Each row is a point on a landscape with many valleys, with its height.
From any point a ball takes the steepest step (drop divided by distance) to one of its 2 nearest points. It stops when none of these is lower. Distance is the straight distance between rows; heights are no part of it.
<176>: [ -2   1  -4   2   5 -18  -4   1   9  23  -2  -3  14  -7  10   0  -7  -6
  -2  -9  -9  14  10 -14   3 -12 -22 -11  -1  13  -5   1  -1 -15   3  -3
  -4  13  -9]  h=43.2
<56>: [  0   8  -9   3   2 -10   7  -5 -10   2 -24   6   1 -20  30  -3   7 -15
  -5  -4  24  10  -6   0  -7 -28 -29 -12   2  11   6   2 -17  -5  18   1
 -10  15   8]  h=25.5
<79>: [ -2  12  -4  21  -8   8 -13   5  17  17   3  12  10   9   0  -4 -24   5
  -6 -10 -23  -3   4  13  -1   7  -6   1  -4   9 -10  -5   1  -4  26   8
  19  10  -6]  h=39.3
<66>: [ -9  -2   4  20 -11  13   2  -8  16   3  13   2   3  -5  23   0 -20   9
  -6  -2  -4   8  24 -10  -2   9  -1  10 -19   4  -4   1   9  -4  -7  -7
  16   5  -6]  h=66.7
<484>: [  1   4  -5   8  -5   2 -10   7  11  13  -2   5   8   2   8  -3 -16   4
  -6  -7 -15  -3   4   9   0  -1  -6  -3  -2   9 -12  -2   3  -8  14   2
   8  11  -6]  h=42.8
<1258>: [  2 -19   0   0   4  -3  -6  -8   5  17  26   9  18  14  -5  -8   0   4
  -6   6  -2   4   9 -10  11   5   3   0  -4   4 -19  -2   8  -1 -11 -26
  -3 -10 -21]  h=22.2
<1119>: [ 11  21  -5 -11   7   1  -1  16   0  -7 -29 -12  -7  13 -21  12   9  -3
  17  -3 -14 -20 -12  14  -9   5   6 -16  30   1   6  -2   4   6  13  40
  -6  -7   8]  h=20.1
<397>: [ -4 -11  -1 -28   4 -12   1   1  -9   3   7  -5   1   3 -12  -8  28  -1
  -3   7  17  -4 -13  -7   0  -5   4   6   0  -7  10   4  -7   1  -2 -19
 -17  -5   1]  h=84.9
<939>: [  0  -6   7  17 -13 -12  -7 -11  12  11  31  -4  13   7   4  -2  15   1
 -24   9  32 -15 -11  -8   7  -7   1  -5   6   4   5  -1   4   7   3 -19
   3   4  11]  h=76.7
<586>: [-11   1   9  25  -5   3  18 -22  10  -5  11   0  -2 -16  30   4  -3   1
  -7  10  22  18  22 -21  -5  -2  -2   6 -22   7   6  -5   1   1 -31 -19
  11  -1   5]  h=69.3
<245>: [  9 -18  -6   6 -11   3  -9   8  -1   2   8   6   6  14  -5  -5   2   0
 -14  -1   8 -18 -13  13  12  -3   4 -17  11  10 -15  -6   8   7  12 -11
  -4  -2  -1]  h=79.6
<1364>: [  3  -7  -5  14 -15  12  -4   2  -4  -2  -3  11   2   0  17  -9 -15   3
  -6  -4   0   0   1  18   0  -2   0  -2  -3   5 -13  -1   1  -1   8  -5
   6   7  -4]  h=42.4
<1259>: [  6  -9 -16 -21   7  -3  11   2 -30  -2 -30   7  -3 -10   4 -10  19 -14
   3  -4  17  -4 -16  10  -5 -20 -20 -11  12   9  -3  -2 -12  -1  22   8
 -21   8   9]  h=35.1
<673>: [ -6  -6   3   6  -2 -16  -2 -14   5  17  22   0  11  -6  10  -3   8  -3
  -9  10  16   7   2 -21   1  -8  -9   0  -1   5   4   1   0  -5  -5 -19
  -1   9   0]  h=33.5
<1154>: [ -5  35  16  15   0  -6   5   8  36  -3  -8  -9   7  -8  12  22  -4  -4
   4  -7   0  -2   2 -11  -8   9  -1   1  -2   8   8   8   2  -8   5  19
  14  15  14]  h=50.6
<550>: [ -9   9   8 -23   9 -14   1   3  -4   0  -1 -19 -11 -14 -13   8  15  -2
   9  10  -3   2  -8 -14  -6  -2   7   6  -2 -10  19  -2  -3  -9  -4   3
  -8   1   7]  h=58.5
<1187>: [ 12 -23 -12  -2  -6  12  -3  14 -11  -6  -4  11   2  17 -11  -8   3  -3
 -10  -5   5 -17 -14  22  13  -3   6 -19  12   8 -18  -6   3  11  12  -7
 -11  -8  -7]  h=78.4
<894>: [  1   4   1  29 -23   6   1   1   7  -3   0   7  11   5  23   0  -1   3
 -22   2  22  -7  -3  20   1 -10   1 -13  -3  11  -5  -2   0   4   9  -8
   5   5   6]  h=47.0
<283>: [ 14  21  -9  -8   4  11  -6  20   4  -2 -22  -6  -3  22 -22   8  -3   6
   8  -9 -23 -22  -8  21  -5  11   6 -14  24   2  -1  -2   8   8  15  31
  -4  -9   1]  h=27.1
<388>: [ -4  -7  -4 -11   9  -9  10  -8 -20   0 -10   0  -9 -24  10  -1   5 -13
  11   2   6  19   0 -10  -4  -5 -15   0  -5   1   3   0 -10  -9  -6  -1
  -9   9   3]  h=42.5
<315>: [  5 -10   0  15 -16  23  -9   6   3 -13   8  11  -9  27  -8   6 -23  15
   2   0 -24  -9  -1  24   5  20  19   8  -1 -10  -9  -3  21  13   9   8
  18 -14   1]  h=43.7
<1011>: [ -7   8  10 -16  10  -7   0   0   2   2   9 -16  -7 -10 -16   8   5   2
  11   8 -14   6   3 -14   1   7  13   7  -4 -10  10  -4   0  -7 -14   2
  -1  -5  -3]  h=55.7
<816>: [ 15   7 -11 -23  12   3 -15  12 -12   2  -9 -10  -5  11 -44  -8   9  -3
   3 -10  -9 -30 -17   5   8  -4   0  -9  35 -11  13   0  -5  13  12  18
 -18 -17 -18]  h=65.2
<333>: [ -3 -26   1 -30  18  -1  -1  -7 -25  -4   5  10  -3   0 -12 -19  14  -6
  13   1  -2  11  -1  -8   6   3   2  10  -7 -15  -1  11 -18   5 -11 -15
 -14 -17 -25]  h=51.0
<578>: [-12   3   9  27 -11  11  14 -16  18  -3  13   0   0 -11  30   5 -12   8
 -10   4  11  14  29 -17  -5   7   1   9 -26   9   1  -3  10  -2 -24 -14
  16   0   2]  h=68.4
<1045>: [  6  14   8 -15  10  -4 -17   3  10   9  22 -14   7  10 -35   1   0  12
  -1   2 -17 -12   1  -9   9   7  12   4   8 -13   4   1   0   4 -10  -4
  -5 -16 -17]  h=52.4
<1128>: [ 15  11 -13 -12  11   3 -11  17  -2   8 -12 -10   6  11 -34  -4   9  -2
  -4 -10  -6 -26 -12  10  10  -9  -3 -17  26   4   0  -4  -1  10  20  18
 -17 -13 -12]  h=62.5
<971>: [  2 -24   6  -1   2  10  -9  -9   7   9  35  11  14  23 -12 -10  -2  11
  -8   6  -2  -4  11  -6  14  15  15   9  -6  -4 -23  -7  13   5 -19 -29
   3 -21 -23]  h=30.3
<502>: [ -2  -4   9  12  -5   4  20 -15 -12 -20  -9   0 -15 -17  21   9   2  -8
   2  13  27  14   1   4  -8 -14   0   5 -10  -4   9   5  -9   7 -17   3
   3   2  17]  h=71.5
<382>: [  2 -14   5  -1   4  19  -7  -5  10  10  33   6   7  23 -15  -1 -17  18
  -6   1 -18  -5  15  -6  13  19  13  15 -10  -6 -20  -8  20   3 -14 -16
   8 -18 -21]  h=36.4
<143>: [-11   0  11   3   6  13   0 -11  22   4  29  -8  -3   4 -10   7 -19  18
   7   1 -31   4  25 -26   1  29  14  21 -14  -5  -1  -7  19  -7 -25  -1
  22  -9  -1]  h=45.0
<566>: [  1  37  15  11  -1  -6  -5   8  37  -5  -1 -13   8  10  -3  21  -7   4
   6  -3  -4 -14  -7 -10  -9  12   4   0  12   4   7   7   6  -3   6  24
  16  12  16]  h=61.3
<241>: [  1   3  -6   9  -2  -1  18  -9 -17 -14 -26   7  -6 -19  34   0   4 -12
  -5   3  29  13  -5   9 -10 -26 -20  -8  -6   9   5   0 -19   6   7  -3
  -6  10  12]  h=22.1
<181>: [ -3   4   3   7  -1  11  -8   1  18  10  17   1   1   9  -5   8 -23  15
  -2  -4 -30  -2  12  -5   2  17   3  10  -9   2 -10  -2  16   1   3   2
  17   1  -6]  h=61.5
<509>: [ -4  -5  -5  29 -20  20   9  -9  -3  -3   3  18   4   1  31  -7 -20   7
 -13   4  13  13  16   9  -4   0   1   5 -17   6 -12  -4   1   8  -4 -23
  13   3  -6]  h=36.7
<434>: [  3 -15   6  15 -12   6   5 -15  -9 -11  12   5  -2  -4  18  -1   3  -1
  -8  10  26   4  -3   4   1  -8   2   0  -2   1  -5   3   0  11 -11 -14
   4  -1   9]  h=51.4
<774>: [ -4  -5 -12  -7  11 -11  11  -4 -18   3 -26   0 -10 -27  23  -5 -11  -6
  27 -22 -24  33  26 -14  -3   4 -24   3 -18   5  -9  -6 -10 -19 -18   4
 -11   4  -9]  h=49.7
<540>: [ -3  19   7  21 -14  10  -2   9  22  -8  -5   3   4  12   9  10 -12   6
  -1  -4  -4  -6   0  13  -6  11   8   3  -4   1   0   4   8   2  15  16
  20   7  11]  h=51.5
<1322>: [ -2  -2   2   7  -5   6   5  -4  -6  -8 -10   0  -8 -19  22   2  -9  -4
   4  -1   5  12   6   4  -3  -4  -5   0  -6   4  -5   5  -2  -4  -7   4
   4   8   1]  h=42.9
<780>: [  7 -12  -3  -8   0   1  -1   4 -10  -7   9  -4  -1  12 -24  -1  11   0
  -4   4   7 -14 -13   8  12   2  13  -6  10  -4  -4  -7   4   7   3  -3
  -7 -14  -4]  h=52.2
<1006>: [  8  14  -6 -27  14  -3  -7   9 -13  -3 -11 -17  -8   2 -36   0  13  -2
  12  -5 -11 -17 -14   1  -1  -5   3   0  22 -12  15   2  -9   3   8  19
 -16 -15 -12]  h=63.7
<1108>: [  3  13   9  -3   4  -4  -5   5  11  -4  10 -16  -2  12 -22  12   0  11
   5  10 -15 -15  -6   1   0  16  19   0  13  -6   4  -1  10   2  -7  13
   6  -8   6]  h=41.3
<1299>: [-13   6  16 -20   1 -22  -3  -2  14   9  14 -20  -5 -12   6   6  23   4
  -9  12  17  -5  -8 -31  -9  -8   3  12  -4  -8  27   6   0  -7 -14 -16
  -8  11  21]  h=61.1
<850>: [  1  -8  -6   8   6  -5  16 -16 -19  -7  -7   9  -3 -18  30  -6   6  -9
  -4   8  29  16  -2  -6  -8 -18 -19   1  -6   6   4   5 -17  11  -3 -16
  -3   8   9]  h=18.8
<262>: [ -1  29  11   4   9  -4  -6   6  30   6   6 -13   3   7 -11  19 -14  10
   8  -1 -22  -7   1 -16  -8  22   3   5   7   2   2   4   8  -4  -4  18
  17   8   9]  h=70.1
<130>: [  5 -19  -6  17 -16  13  -2  -6  -8  -2   6  18   6   3  24 -13 -13   5
  -8   4   9   5   6   9   0  -1   0  -2  -4   6 -19   1   2   9  -2 -25
   5   2  -8]  h=39.6
<801>: [-15  13   9 -14  11 -27  -1   0  11  16   4 -20  -2 -21  -8   9  11  -6
   6   2 -10  10   6 -34  -5  -2  -5   7 -10  -2  24  -2  -6 -17 -10   0
  -6   9   6]  h=65.1
<966>: [  1   3   5  18 -14  20 -12   2  13  -2  16  10  -3  25 -11   8 -27  15
   2  -3 -33  -6   3  14   2  21  15   6  -2  -3 -10  -3  18  13  13   7
  24  -8  -2]  h=41.2
<860>: [  2  -2  -9  -7   9  -8  -2   5  -1  16  -9   2   8  -6   6  -1  -8  -6
   4  -9 -15  16  10  -2   3  -8 -17  -9  -3   9 -12  -2  -2 -14   2  -1
  -9   6 -15]  h=40.8
<346>: [ -3 -21  -3 -27  25   2   7  -7 -27  -7  -4   6  -8 -14  -5 -15   2 -12
  28  -9 -14  26  14 -15   6   6  -4  11 -13 -13  -2   5 -20  -2 -24  -5
 -15 -12 -30]  h=55.4
<507>: [ -8   1   6 -11  -2 -26  -5  -4  11  18  18 -10   7  -3   4  -3  26   2
 -17  11  26  -7 -12 -21  -6 -13  -4   5   1  -2  20   4  -3  -8  -4 -22
  -9  14  14]  h=55.5
<296>: [  2  14  -7 -16  19 -17  -4   6   1  17 -14 -11   8  -9 -16   3   8  -9
   5  -5  -8   4  -3  -5   2 -16 -17  -8   7   5   2  -1  -6 -13  14  14
 -14   4  -5]  h=49.5
<763>: [-12  18   2 -19  16 -30  -2   5  10  22  -3 -22   6 -14 -15   6  13  -7
   2   0  -7   7  -2 -26  -6 -11 -13   3  -3  -1  22   0  -8 -18   2   3
 -13  12   3]  h=60.3
<999>: [  1  -2   3  25 -16   2   9 -10   0  -8   6   6   5   0  27   5   6   0
 -19  10  34   1  -5   9  -1 -15  -4  -9  -6  11  -1  -1  -2  12  -1 -15
   3   1  10]  h=49.3
<9>: [  3  -5  -6 -13  15  -2   1   2  -5  11   2   0   5  -5  -6   0  -5  -4
  10  -6 -14  15  11  -7   7  -1  -7   1  -7   1 -11  -2  -3 -11  -9  -2
  -9  -3 -21]  h=38.2
<944>: [  7 -16 -13 -23   8   3  13   4 -34 -11 -22   6  -4  -3 -10  -9  21 -12
   6  -3  16  -6 -17  12   0 -11  -8  -7  10   1  -3  -1 -10   4  15   5
 -21  -3   1]  h=39.5
<804>: [ 19   0 -10 -10  13   6 -19  13  -3   5   3  -2   7  17 -37  -8   2   2
  -6 -12  -8 -22  -8   6  16  -3  -1 -10  20  -3  -7   0   0   9   8   3
 -14 -17 -24]  h=59.7
<288>: [  4   1   4   2  -3  -7  -6   3   7  -1  13 -11   2   9 -18   5   6   6
  -7   7   1 -18 -11   3   8   4  12  -7  13   0  -1  -4  11   3   2   3
   3  -4   7]  h=47.8
<713>: [ 12   0   1 -13  11   1 -15   5  -3   4  16  -5   5  13 -33  -4   3   6
   1  -3  -8 -11  -3  -2  13   2   9   2   9 -11  -5   0  -1   4  -4  -4
  -8 -18 -22]  h=56.4
<281>: [ -6  28   6  18  -9  -3   7   5  21   2 -19   5   8 -12  25   7   0  -8
  -9  -5   9   0   2  13  -7  -8  -8 -12  -5  14   4   2  -5 -10  17  11
   8  14   9]  h=35.2
<175>: [ 2  6  2  1  0 -6 -4  3  1 -4 -7 -8 -2 -7  1  5  5 -3  1  1  1 -8 -9  5
  0 -7 -1 -8  9  5 -2  3  4 -5 10 14  2  6  8]  h=41.7
<405>: [  0   3  -3 -29  22   0   4   4 -21  -8 -12  -9 -13 -19 -17   2   5 -10
  24  -4 -13  13   0  -5   0  -1   2   7  -1 -12   5  -1 -15  -8  -7  14
 -14  -7 -14]  h=58.6
<365>: [  2  -8  -4  31 -29  20  -3   9   8 -15  -1  13   4  21   6  -3 -12   8
 -14   0  10 -14  -3  32   5   8  17  -4  -1  -4  -3  -1  11  12  13   6
  13  -3  11]  h=25.3
<630>: [ -4   8   6  22 -14   3   0  -1  15   2   4   2  10  -4  24   4  -6   4
 -14   0  11  -2   5   6  -2  -5  -2  -5  -8   9  -4   3   3  -2   3  -3
   9   9   1]  h=43.9
<1158>: [  0  -8  -5 -24  23   3   9   0 -24  -8 -12  -2 -11 -21  -7  -2  -2 -11
  27 -10 -16  23  11  -7   4   5  -3   8 -11  -8  -4  -2 -14  -9 -18   8
 -13  -7 -20]  h=57.0
<1227>: [ -4  -9   0  -6  -1 -16   3 -10  -7   7  12   0   2  -5  10  -8  23  -2
 -12  11  29  -2 -14 -10  -7  -9  -5   4   3  -1  13   4  -7  -1  -4 -21
  -8   9  14]  h=50.5
<879>: [ -6 -11   6   2   3  17  -3 -11  17   7  31   0   1   9  -7   1 -21  17
   0   2 -24   4  23 -17   6  21  10  17 -15  -3 -11  -8  20  -4 -18 -10
  16 -10 -11]  h=40.6
<1078>: [  5  13  -3  23 -10  21  -9   5   5  -3  -5  15  -4  18  -9   3 -27   2
  10 -11 -32   2  -1  25  -2  18   7   2   2  -1 -10  -7   5   5  26  23
  26   1  -1]  h=24.2
<353>: [ 11 -25  -7  -4  -7  10   5   5 -23 -18  -6  10  -5   7  -6  -6   4  -3
  -1   0   8  -9 -12  20   9  -1   6 -11   8   3 -14  -3   4  10   4  -3
  -8  -8   0]  h=77.1
<1157>: [  7 -14  -5 -10  16   8  -5   1  -4  11  13   9   9  11 -11  -7  -8   3
   6  -8 -15   9  14  -5  12   5  -1   6  -6  -3 -18   3   1  -3 -13 -12
  -7 -13 -33]  h=34.6
<990>: [ 14 -16 -13  -4   9  19 -16  12 -11  14   0  22  11  26 -14 -14 -18   7
  -1 -21 -23   0   6  16  12   1  -7   1  -3  -3 -25   3  -2   2   8 -13
  -9 -15 -40]  h=27.9
<535>: [  8 -11  -5  15 -20  12  -1  10  -5 -24 -13   8  -7   7   6   0  -1   0
  -5   2  12 -14  -8  27   2  -4  12 -10  10  -4  -1   4   8  11   7  15
   4  -3  16]  h=5.8
<508>: [  4  -6   0  28 -26  22  -7   8  10 -18   4  14  -2  25  -1   3 -18  11
  -2   2  -7 -10  -1  26   3  17  19   6  -4 -10  -3   0  16  14  14  13
  21  -8  10]  h=35.5
<1312>: [ -1 -20  -2 -36  15  -1   8  -3 -31 -12  -7   5  -6  -5  -9 -16  23  -6
  11   3  10   5  -9  -1  -2   0   3  12  -5 -14   5  10 -19   4  -5 -12
 -21 -10 -10]  h=47.7
<717>: [  4  -9   4  20 -20  14  11  -4  -7 -26  -8  10 -10   1  18   7  -5   2
  -5  12  23   3   4  23  -4  -6  12   1  -9  -5  -2   7   3  12 -13   5
   7  -4  16]  h=26.5
<808>: [ -4  10   2  12  -5   0   2   0   6  -1 -12   1   1 -17  25   3  -6  -6
  -4  -5   7   6   5   6  -4 -10 -10  -7  -6   8  -1   4  -6  -7   6   6
   4  13   1]  h=40.0
<1116>: [ -6  23  -5 -20  22 -27  -2   7   8  24 -15 -20   9 -12 -22   4  13  -9
   4  -5  -8   6  -4 -17  -4 -17 -20  -4   5   2  16   0 -10 -18  12  14
 -17   8  -1]  h=54.3
<458>: [  9  17   1  -3   6   1  -5  12  10  -5  -6 -11  -2  15 -17  12  -2   9
   7   1 -17 -16  -8   9  -4  13   9  -7  18   0   0   1  11   2   5  23
   5  -5   7]  h=34.4
<770>: [ -5  -7 -16 -12  15 -19  14  -5 -22   9 -29   3  -2 -23  22  -7   1 -18
  16 -15  -5  35  10 -14   0 -13 -34 -10  -4   8  -2  -1 -18 -13   1  -3
 -17  10  -6]  h=52.5
<271>: [  4   8  -6 -33  23  -7  -7   6 -15   0  -8 -12  -8  -8 -27  -3   9  -7
  17  -6 -12   1  -7  -8   0 -10  -2   7   8 -15  12   4 -15  -5   2  11
 -18  -9 -17]  h=60.8
<18>: [-10  -4   0 -18  10 -19   9  -7 -11   6  -4  -5  -7 -20  16  -6  21  -8
   1   9  20  13  -6 -21 -14 -11 -11   9  -4  -3  22   5 -14  -9 -14 -17
 -14  16  13]  h=46.1
<35>: [-13  -7  14   1   1   7   1 -15  13   0  24  -9  -5 -10  -1  -1  -9   9
   9   5 -16   9  24 -28   0  20  17  16 -16  -7   3  -8  12 -12 -35  -9
  16  -4   0]  h=49.8
<761>: [ 12   1  -9   1   0  23 -10  15  -3   0   1   6  -2  30 -23   1 -18  16
  -6 -12 -26 -18  -3  25  10  15  10  -1   5  -3 -13  -5  11  10  16   5
   1 -19 -15]  h=20.4
<432>: [ -8  34  10  17  -4  -9   5   8  35   6 -13  -2  11 -12  21  13  -4  -6
  -4 -10   1   1   7  -2  -8   1 -11  -6  -8  14   5   5  -5 -12  13  13
  10  18   8]  h=41.8
<234>: [  8 -19   1  14 -20  14   1   2  -8 -30  -3   8 -10   7   4   3  -3   3
  -2   9  16  -9  -3  23   4   1  17  -1   4 -10  -3   5  11  13  -8  10
   5  -8  18]  h=16.8
<714>: [  1   4  -4 -14  10  -9   1   3 -11   2  -9  -7  -2 -10 -12   3  10  -7
   6   1   0  -1  -9   2   0  -9  -5  -6   6   3  -1  -3  -2  -8  10  10
  -9   2   0]  h=45.7
<970>: [ -7  -9   2  -9   7  -7   6 -10  -9   5   6  -2  -5 -18   3  -1   4  -8
  10   6  -1  18   7 -18   1   1  -4   3  -9  -1   3  -3  -3  -9 -17  -8
  -5   5  -3]  h=40.7
<678>: [ -3  -5   4  -6 -11 -18  -9   2  11  10  25 -12   7  14 -18  -3  22   3
 -22   9  24 -23 -18  -8   7  -2  10  -3  12  -3  14  -6   7   7   5 -18
  -4   1  15]  h=77.7
<703>: [  8 -21 -11  -7  14  12  -7   5  -8  15   3  18  14  19  -4 -14 -15   3
   3 -16 -21  12  13   3  11   2  -8   3  -6   0 -24   6  -2  -2  -3 -17
  -8 -14 -41]  h=31.2
<1320>: [ -7   5  13   9 -13 -17  -6  -6  17   3  24 -14   6   4  -4   4  19   4
 -22  11  27 -20 -14  -9   2  -6   9   1   8  -5  19   0   5   4   4  -7
   4   5  21]  h=72.4
<935>: [  0  15   2  24 -13  14 -13   4  19   6   8  10   5  19  -6   4 -25   9
  -2  -9 -27  -6   1  14  -1  16   6   2  -2   3  -9  -4   8   6  24  12
  26   4  -1]  h=33.6
<1228>: [ -7  10   4 -16   2 -16   0   3  -3  -3  -4 -18  -8  -4 -17   6  20  -1
   2  10   6 -11 -17  -6  -6  -4   8   2  10  -7  19  -1   2  -5   5   7
  -6   2  15]  h=61.6
<495>: [  1  24   3   3   9 -14 -16   8  31  22   9  -9  19   8 -19   8  -8  11
 -10  -3 -20 -10   1  -9   2   2  -9  -8   7  12  -6   3   9  -4   5   7
   3   9   0]  h=81.7
<629>: [  5  28  -1  11  -9  11  -1  16  14 -12 -31   7  -5  11   4   6 -10  -4
  14 -11 -11  -5  -6  20 -13   7   4  -1  12  -1   3  -1   0  -2  25  35
  15  10  13]  h=35.4
<933>: [  5 -25   2  -7  -4   4  14 -14 -30 -20  -2   8 -14  -5   1  -7  11  -6
   4  12  20   5 -11   9  -3  -3   5   4   3  -7   1   3  -5  10 -10 -10
  -5  -2  15]  h=74.4
<1206>: [ -9  -1   2  19 -11   9  -8  -5  23  13  19   4   8   4  12   1 -25  11
  -8  -6 -19   4  20 -11   0  11  -3  10 -16   7  -8  -2  11  -4   3  -4
  20   6 -10]  h=64.5
<803>: [ -3  22   4  27 -19   5   9   7  14  -9 -20  12   6   3  20   4   0  -4
 -11  -1  14  -5  -3  29  -7  -4   3 -10  -2  10   3   0   1  -3  16  13
  11  10  17]  h=28.2
<1164>: [  7  14  -8  15 -12  17  -7  13   4 -10 -19  13  -6  21  -6   0 -17   1
  10 -10 -21  -7  -7  29  -6  12   7  -1  11  -2  -1  -5   5   4  28  30
  19   2   9]  h=24.7
<844>: [-12  -8   4 -10   3 -19   5 -13  -1  11  13  -3  -1 -13  20  -7  21  -3
  -8  13  23  11  -3 -24 -10 -10  -6  10  -6  -4  20   5 -10  -2 -17 -28
  -8  12  12]  h=48.0
<95>: [  2  30   3  22 -18   9   3  16  22 -16 -22   9   3  18   7  12  -7  -1
   7  -5   2  -9  -4  21 -10   9   8  -2   4  -1   7  -1   5   0  23  29
  15   9  19]  h=43.3
<744>: [-10  -5  11  -3  -1 -11  -2 -12   6   9  22  -6   0 -12   3   0   8  -3
  -2  11   6   9   6 -24   0  -1   2   6  -7  -3   9  -3   1  -7 -16 -15
   3   5   3]  h=37.4
<339>: [ -8   0  12  -6   5   3   1  -5   8   0  17 -10  -6  -8 -10   5  -5   7
  10   8 -17   5  12 -15   2  16  17  12  -7  -8   1  -5  10  -8 -25  -1
  10  -5  -2]  h=52.8
<1337>: [ -3  -5 -13 -17  18 -14  13  -2 -22   5 -28  -3  -8 -28  12  -2  -1 -16
  25 -17 -15  34  15 -12   0  -4 -26  -3 -11   3  -4  -4 -17 -17 -10   9
 -18   3  -9]  h=51.3
<766>: [  6   3  -6   1  -7   0  -8  13   0  -1 -15   0   0   3  -3  -3   3  -2
  -5  -6  -3 -18 -11  17   3 -11   1 -16  15  11  -7  -4   4   0  21  14
  -1   4   5]  h=36.8
<1052>: [ -4  -4  -9   3   0   1  10  -5 -15  -6 -27   3 -17 -30  30  -6 -19  -6
  19 -17 -13  27  24  -4  -6   4 -17   6 -18   4  -6  -2 -10 -11 -13   5
   0   9  -4]  h=47.6
<459>: [  3   6  -1  26 -23   9   8  10   8 -23 -19  13  -2   7  14   9   5  -2
 -11   7  23 -11  -5  32  -5  -6  10 -13  -1   1   7   2   7  10   7  18
   6   0  25]  h=18.7
<773>: [ -1   5   7  12  -7   9  -5   3  17  -2   8  -2   0   6   6   7 -15  11
  -1  -1 -13  -5   4   3   0  13   8   8  -2   0  -6   5  13   1   4   8
  18   4   3]  h=57.5
<158>: [ -1 -17  11   0  -7   6  13 -18 -19 -22   3   2 -19 -11   7   0   5  -5
   7  16  20  11  -2   1  -4  -5  11  11  -5 -13   8   4  -4   8 -23  -4
   3  -1  17]  h=73.0
<292>: [ -4  28   9   8   7 -10 -15   5  39  18  17 -11  15  10 -16  15 -14  16
  -6  -1 -21 -11   3 -18  -3  16  -2   3   6   9  -3   5  11  -2  -3   8
  16   9   5]  h=76.6
<476>: [ -7  12   9  -5  -5 -21  -6   0  11   2   9 -19   0   1 -13   6  20   3
 -10  11  13 -20 -18 -10  -3  -4   7   1  12  -6  22   1   5  -1   7   2
   0   5  21]  h=66.6
<487>: [ -9  -2  -8 -19  15 -19  14  -6 -21   5 -17  -3  -9 -27  14  -5  15 -15
   9   1  14  20  -4 -17 -12 -11 -19   5  -4  -1  17   2 -17 -14  -8  -4
 -18  17  10]  h=44.3
<279>: [  2   9  13 -11   3   0 -11   1  10   0  24 -16   2  17 -30   7  -1  16
   0   8 -15 -15   1  -3   7  17  25   5   8 -14   4  -4   6   6 -16  -2
   2 -21  -9]  h=47.9
<17>: [ 10 -32  -2  -8  -3   9  13  -6 -34 -22  -6  14 -10   2  -3  -9   8  -7
   3   6  13   1 -11  16   3   1   4  -5   3  -2 -11   2  -2  13  -4 -10
  -9  -9   4]  h=75.8
<831>: [ -4 -18  -5   1  10  -5  18 -21 -24  -7  -2   9  -9 -20  25 -11   6  -9
   3  11  20  23   5 -15  -8  -8 -14   6  -8   0   6   4 -16  10 -16 -22
  -4   6   7]  h=20.9
<727>: [-19  10  15 -20   8 -28  -4   1  19  18  11 -25  -1 -16  -3  10  17   1
  -2   7  -2   4   4 -44  -6  -5  -2  12 -13  -5  28   2  -1 -14 -15 -11
  -9   9  12]  h=66.2
<858>: [  9  14  -8   7  -4  23 -11  12   0   3  -6  12  -5  27 -22   5 -22  10
   5 -12 -39  -8  -1  27   0  20   7  -4   7  -1 -10  -8   9   8  25  16
  11 -11  -7]  h=15.3
<1345>: [ -5 -15  -1   7   2 -12  -3 -14   8  22  25   5  18   4   9  -9  -1  -1
  -7   6   1  14  14 -24   7  -2  -7  -3  -2   8  -9   0   7  -6 -12 -28
   1   2 -14]  h=28.5
<1185>: [  5  12  -4  -2  -2  -4  -3  13   1  -8 -26  -7  -6   3  -7   6  10  -6
   6  -2  -2 -20 -15  12  -2  -7   3 -17  26   6   4  -1   7   5  20  31
   0   2  15]  h=29.8
<259>: [  6  -9  -1  17 -15  -3  -9   0   8   3  15  -2  10   9   3  -2   9  -1
 -23   2  25 -21 -14   6  10 -10   1 -16  11   9  -2  -1   6   9  14  -7
   1   3  10]  h=79.2
<601>: [ -9  -1  10  19  -3   3  27 -21  -3 -14  -2  -1 -14 -19  29  10  -1  -5
  -1  15  27  20  14 -11  -8  -8   1   7 -21   3  11  -2  -7   6 -31  -9
   9   0  13]  h=70.2
<913>: [  2   4 -10  -8   2  -8   7   0 -17   0 -30   2  -4 -17  16  -5  15 -14
  -2  -5  22  -5 -15   6  -7 -28 -24 -10  13  11   5   1 -11  -6  23  14
 -13  15  16]  h=29.9
<1148>: [  1 -27   3   6  -3   3   7 -23 -16  -7  17  13  -4  -3  15 -11   8  -3
  -5  16  22   9   0  -4   0  -1   3   4  -2  -1  -5   2  -3  15 -17 -28
   3  -6   5]  h=53.2
<503>: [ -3  -7   1 -25  -1 -18  -5   7   3   8  16 -12   5  10 -15  -7  29   3
 -14   8  22 -17 -15 -10   2  -4   7   3   5  -6  13   1   0   4   0 -22
 -15  -3   7]  h=82.2
<1025>: [ 14  -1 -12  -1   3  21 -16  16  -2  11   1  12   7  25 -22  -6 -18  12
  -7 -17 -24 -13   2  22  11   5   0  -1   1  -1 -18  -4   5   4  16  -3
  -5 -15 -25]  h=23.9
<301>: [ -1  -3  -1  27 -21  15  16  -8  -6 -13  -7  15  -3   1  31   1 -11   4
 -13  10  22   9   8  21  -6  -7   5   0 -15   5  -7  -2  -1  11  -9 -13
  10   1   7]  h=33.0
<115>: [  0  -6  -5  -3   0   5   9  -2 -17 -10 -24   5 -15 -26  25  -3 -13  -9
  12  -7  -2  19   9   6  -5  -4 -12  -3  -7   4  -8   2  -9  -5  -5   5
  -2  11  -1]  h=45.3
<1120>: [ -5 -31  -4 -24  27  -2   2 -10 -29   0   0  12   0  -4  -5 -22   4 -11
  17  -6 -14  23  11 -12   9   2  -7   8  -7 -12  -5  13 -20   1 -17 -13
 -13 -16 -36]  h=53.6
<1215>: [  6 -24  -7 -28  10   5  16  -2 -39 -19 -15   8  -8  -2 -13 -14  22 -10
   9   1  14  -1 -14  11   0  -1   2   2   3 -10  -1   5 -16   9   4  -3
 -19 -10  -4]  h=43.8

For each start below, name the point where the ball stops.
<1227> | <1258>
<259> | <1258>
<271> | <850>
<176> | <858>
<801> | <1119>
<503> | <1258>
<1148> | <281>
<804> | <1119>
<1337> | <281>
<1364> | <535>

Call two points neighbours if one is among the 2 nearest of the other. Go from one point of each pair to the other, from neighbour to neighbour, staying as low as possible. Name the highest point that can't be avoided.
<935> and <281> | <484>
<1258> and <1119> | <816>
<850> and <1258> | <388>
